Points on a hilly landscape, in no order, each with its height.
From any point a ball rolls to the lowest of the 2 points nearest to it. It stops when none of these is lower. Distance is the straight distance between rows; heights are no part of it.
tifa h=422: [ 19 -15  -5   1  -7  19  -9   1 -15   9 -13   3  -6 -19   9   6  -7 -24
   6  -1  20  13]
Sadek h=690: [ -2  -2   3 -17  -8  13   3   0   7  11   7 -14  10  12 -17   0  -5 -18
   0   5 -33 -15]
lef h=667: [-37  26 -16 -18   2  -2  23  12  -8 -14  -2  -6   0   9 -13 -10  30  -5
   2   3   1  -5]
foze h=140: [ 19 -19  13   7  -8  20 -24 -13   1  -1  -4   3  -8  10  18  -1  -9  -2
   7   4 -15  11]
tati h=392: [ 12  -5  11  25  16 -30  13  -5   1  13  11  -2   6  11  -6   3 -19  32
 -18  14 -26   1]
ruki h=353: [ 33 -11  -8  14  -4  10 -19  -5 -10  -3  -6  11 -19 -19  36  -3  -9  -6
  10   6  27   4]
lubog h=725: [  4   2 -27  -1  -1  -9  16  -4 -27  15   9   5  -4   3 -17  24  18  11
   5  27 -13   2]
rulon h=619: [-18  27  -4 -17   5   8  11   6  15  -8   0  -2   7  -6  -8 -10   6  -8
  -5  -8  17 -12]
viv h=215: [  2   6  -6  -2  -2 -20 -16  -9  13  -7  20 -10   3  18   9  20 -16  10
   9  -6 -19 -15]
Vidod h=218: [ 19 -18 -12  16 -11  -6  -7  17 -36   5  -2   3 -17 -20  20  -2   2   1
  13  13  30  17]
zovu h=574: [ -1 -23  13  -3  -9 -12 -13  -8  -1   3 -12   7   4  13 -12  42 -18   7
   6 -13 -15  -4]
gar h=185: [ 34 -14 -11  15  -4  -1   0   5 -30  15   0   4 -22 -25  20 -16   9   9
   7  25  17  12]
pak h=129: [ 22  -8  -7  13   2   1   3  -5 -18   6  -3  14  -8  -7   8  -8  12  15
   3  21   8  18]
Pok h=309: [  0  15  -4   1   4 -17  -3 -15  29  -8   0   2   8  20   3   4  -8  16
   5   8 -17 -23]
koga h=655: [  4 -14   8   3  -7  -3   8  -2 -13   2  -5   4   4   2 -10   6   2  16
  -4 -12 -13  10]
Zubag h=342: [ 19  -5   3   4   0   0  -3  -7  -3  -1  -4  10   3 -22  11  -2   0  15
  -7 -32  21  18]
tonil h=243: [  5  -8 -19  11  -8 -11 -13  11 -22  -6  -8   8 -17  -8  19  12   7   6
  20  20  40  13]
Leko h=307: [ 31  -7  -2  20  -4  27 -12  -2   1   1 -13   9  -9 -15  29 -21  -3 -13
  -5  12  16  10]
zedu h=504: [ 10   2  -2   1  12   7 -12  -5  12  18  15   5   1 -12  -6   4 -10 -24
  -6  10  11  -4]
guvi h=258: [ 27   1 -17  15  -8  23  -7  -4  -1   2  -4   4 -17  -9  28 -22  15  -4
   5  28  16   7]
Nop h=267: [ -4   3 -15   3 -11   5 -14   4 -10 -12 -17   5 -12   7  14   9  12   1
  14  10  35  19]
miz h=225: [-13   5  11   0  10 -16  -7  -3  12  -2  -2  14   6   2  -9  13 -14  -4
  -1   0  23   0]
Zigu h=187: [-30  13  13  -4   9  -6 -10   3  18 -15  -6   4  -2  12  -3   1 -10  -7
   3   5  26   1]
disap h=594: [-13  20  -8  -7  -3  14   8   0  10  -1   7  -5   1  14 -10 -21  23  -2
  -2  18 -11  -5]
gena h=823: [-16  24 -16 -23  -3 -13  14   4   8 -11  -7  -8   9  -6  -8  18   6   6
   6 -29  11 -21]
Taso h=375: [-15  11   0  -7   1 -18   3 -10  16  -5 -11   4   9  27 -19  19  -9   8
   6  22 -15 -19]
Ruton h=622: [ -6 -18  15  -3 -16  -1  11  -3  -9   4 -16  -1   7  12 -18  19  -5   9
   0 -16 -27  -3]
ginef h=593: [  8   6  11   4  10   4 -18 -11  29  -3  22  -2   5  -5  13  -6 -18  -7
 -12 -18 -11 -17]
voseg h=491: [-23   0  -1 -11   3  -6  35  21  -8  -1   8 -24  10   6 -21 -15  10 -10
  -1  10 -39 -15]
Gipe h=770: [ -9   5  -6 -21 -11  23   6  -5  -5   5 -24   2   5  -7 -15   7  12 -20
  -5 -17  10   1]
zas h=421: [ -6  -5  10  15  12 -35  31   7  -4   7   0 -13   8   9 -13   1 -13  26
 -16  -3 -24  -5]
zokom h=436: [ -8 -10  22 -10  -4   1  -3   8  28 -17 -10 -17   5  -5   1   7  -8  -1
   2 -35 -21 -32]
Kot h=311: [  7   3  -2   9  -2  -2  -9   0  -5 -14  -4   8  -4 -12  23  -8  -3  12
   1 -25  37  26]
Difip h=457: [  4 -16   6   1   0   9 -14   0  -5  12  -4   3  -2  -3  -4   7 -12 -24
   6  11  12  10]
fero h=766: [ 10  -4 -17  -5  -1   5   0  -3 -12  22  11   5  -5   3 -17  21   7  -5
  10  35 -14  -7]
Zemad h=721: [-15   6 -13   0  -6   9  19 -12 -17  -5 -35  22 -11  14  -7  -4  33  -2
  -1   5  -2  15]
bidak h=735: [  0  -9   5 -17 -12  22   1   0  -8  13  -8  -7   7   0 -19   9   1 -20
  -1  -9 -16   1]
fusa h=148: [ 19 -15   3  14  -3  15 -27  -1  -4   2  22  -4 -12  -2  23 -12  -4  -5
   3   6   1  15]
san h=850: [-10  21 -22 -19  -8  -6  -4  -4   2  -8  -3   0   3  10  -9  27   5   4
  13  -6  12  -7]
fad h=541: [-11   5  -3   3  -3   2   0   9  -3  -6   5  -4  -4   3  -1 -19  12   6
  -1   1  23  17]
gem h=292: [ -8   4   3  11  -7   7 -15   1   7 -19 -18   2  -8   3  23  -6  -4   0
   4 -11  39  20]
lafub h=513: [-13 -12  25  -7  -7  10 -12  11   7 -11   5 -13  -1  -3  10 -12 -10  -2
  -3 -34  -3   3]
bab h=476: [-13  -8   4   2   2 -18  -7  -2  -1  14   8   6   0  21 -24  32 -18  -7
   6  32 -12  -6]
fipo h=321: [ 14 -24  18  19   7  -9 -12   2 -17  14  22   3  -2  -1   3   0 -15  12
  -4   9 -10  19]
viz h=424: [-17   2   6   2   2  -7  -9  -4   6   0  -2   7  -1  33 -14  12  -2   3
   9  34  -9  -2]
dufi h=876: [  1   4 -25  -9 -11 -20   5  -8  -9  -3   2   0   3  13  -7  37   3  23
  15  -3  -8  -4]
dak h=374: [  1  -4   5  -8  -6 -14  -3   0  22  -3   9 -23   8   1   5  10 -17   4
   3 -33 -20 -31]
rok h=268: [ 30 -19  -2   7   1  -4  -7   5 -29  14  24   0  -6 -13   7   2  -8  13
   2   2 -12  17]
Nusiz h=388: [ 14  -9  -7  14  -4   4 -15   3  -8  -2 -20  12  -6 -14  19   5  -8 -22
   5  10  41   8]
Geto h=279: [  9  -1   9  13  22 -16 -11 -13  12   7   0  25   2 -13   3  12 -19   0
  -5   7  31   3]
dubab h=599: [ -8  13   3 -11   9  10  24  10  17 -10   2 -15  16  -9  -1 -28  13  -5
  -9  -8 -24 -21]
gupo h=623: [  6  13  10   1  16  -8   2  -1  26   4  22  -7  13  -8  -3 -18 -15  -2
 -17  -6  -7 -19]
garul h=557: [  5   0   4  -3   5  14 -29 -12  14  -4  20  -4  -9 -10  20   7 -20 -17
  -6 -21   6  -2]
kivod h=139: [-17  11  17  -7   1  13   0  -4  18 -17 -22   6   3  11   1 -10   3   2
  -3  -3   9  -2]
lafon h=545: [  9  19 -10   1  15   7  -1   4  11  16  21   2   7 -18  -9 -15   5 -15
 -13   7  15   0]
kop h=561: [ -7  19 -14   0   1   4  14   1  -7  -4   6   3  -3   1  -4 -23  30   7
  -6   2   2   8]
Sefu h=533: [ -4 -11  20  -2  -4   9 -28   0   4  -6  21 -10  -1  -7  16   0 -22 -16
  -6 -33  -4   5]
vepa h=359: [ 14 -11  16  20  10 -24  -4   2  -2   4  24   0   3   6   5  -5 -18  28
  -9   1 -22  11]
Bufa h=449: [-10   0   5   3   6 -20  28  17  -5   3  15 -24   8   8 -12 -17  -3   9
  -8   4 -30  -3]
Ses h=554: [-10   4  -4 -16  -3   4  31   7   0  -1  -6 -15  12  -5 -12 -11  16  -7
  -6 -14 -31 -18]
bez h=585: [ -6  30 -15  -9  13   5  20   3   9   7  15  -6  11 -13 -14 -23  16 -15
 -13   0   4 -17]
rus h=747: [ -3   3 -16  -2  -1   8  16  -9 -13   6 -31  18  -1  -4 -12   5  23 -13
   0  11  23  10]
zato h=488: [ -8 -12  20 -11 -13   8   4  16   1 -13  -3 -17   5  -9  -1  -6   0   6
  -2 -45 -16 -11]
Mefu h=201: [  1  -4  16   6  -4  20 -17 -10  11  -5 -15   4  -6   8  10 -11  -8  -7
  -3  -1   5   9]
Tuzi h=694: [-37  11  -4 -12  -2  11  25   3 -12  -6 -24   7  -6  14 -18 -17  33 -13
  -2   9  -7   6]
dal h=529: [-23   0  19  -2  -2  12  -6  19   1 -13   7 -11  -4   3   4 -23  -1  -6
   1 -10  12  13]
Lotur h=528: [ -2 -22  14   6   3 -12 -18  -9 -10   6  -4  12  -5  12  -6  36 -21  -3
   9  17  -6   5]
bav h=303: [ -2 -10  20   6   1 -24 -14  -8  18 -11  12 -10   3  17   9   8 -24  13
  -1 -20 -26 -19]
did h=638: [ -4  12  -1  -5   1   9  13  -5  20   4   4 -12   9  18 -15 -18   5  -8
  -3  24 -36 -21]
tes h=643: [-32  26  -6 -18  12  -3  30  15   6 -18  -6  -2   9 -11  -7 -13  24  -4
  -5 -12   8 -14]
Masit h=194: [ 22   5 -21  13   3  12   7 -13  -8   4  -9  18 -14  -4  14 -21  33  16
   2  33   8  11]
zok h=333: [ 18   1  -3   4   9  -7  -4 -14   3   4  -9  23   4 -17  10  12  -4  12
  -1 -10  29   9]
Rofen h=691: [  4 -12 -12   0  -5  -9  17  -3 -31  15   2   1   2   6 -16  23   5  13
   1   6 -21   7]
vosop h=204: [ 19  -6  -8   8  -2   4 -15  12 -16   9  26  -8 -11 -16  13 -11   3   2
   3   0  12  23]
vop h=624: [ -3   8  15   0  18  -7  23  13  23  -4  11 -15  16  -8  -3 -35  -5   1
 -14   0 -23 -21]
tusa h=797: [-10   6  -4 -23 -11   6  11  -2   5  -1 -19   0   7 -10 -14  20   8   0
   1 -35   7 -10]

Call two points neighbours if one is among the 2 nearest of the other. Go from one point of each pair to the other, from neighbour to neighbour, staying as low as possible. Name the highest point that can't be avoided.
pak and kivod: Zubag
viv and foze: vop
kivod and foze: Mefu

Where does a ball stop that starts at each point below?
disap: viv
dufi: viv
lafon: pak
vop: foze
tati: foze
rus: pak
gem: pak
san: viv
gupo: viv
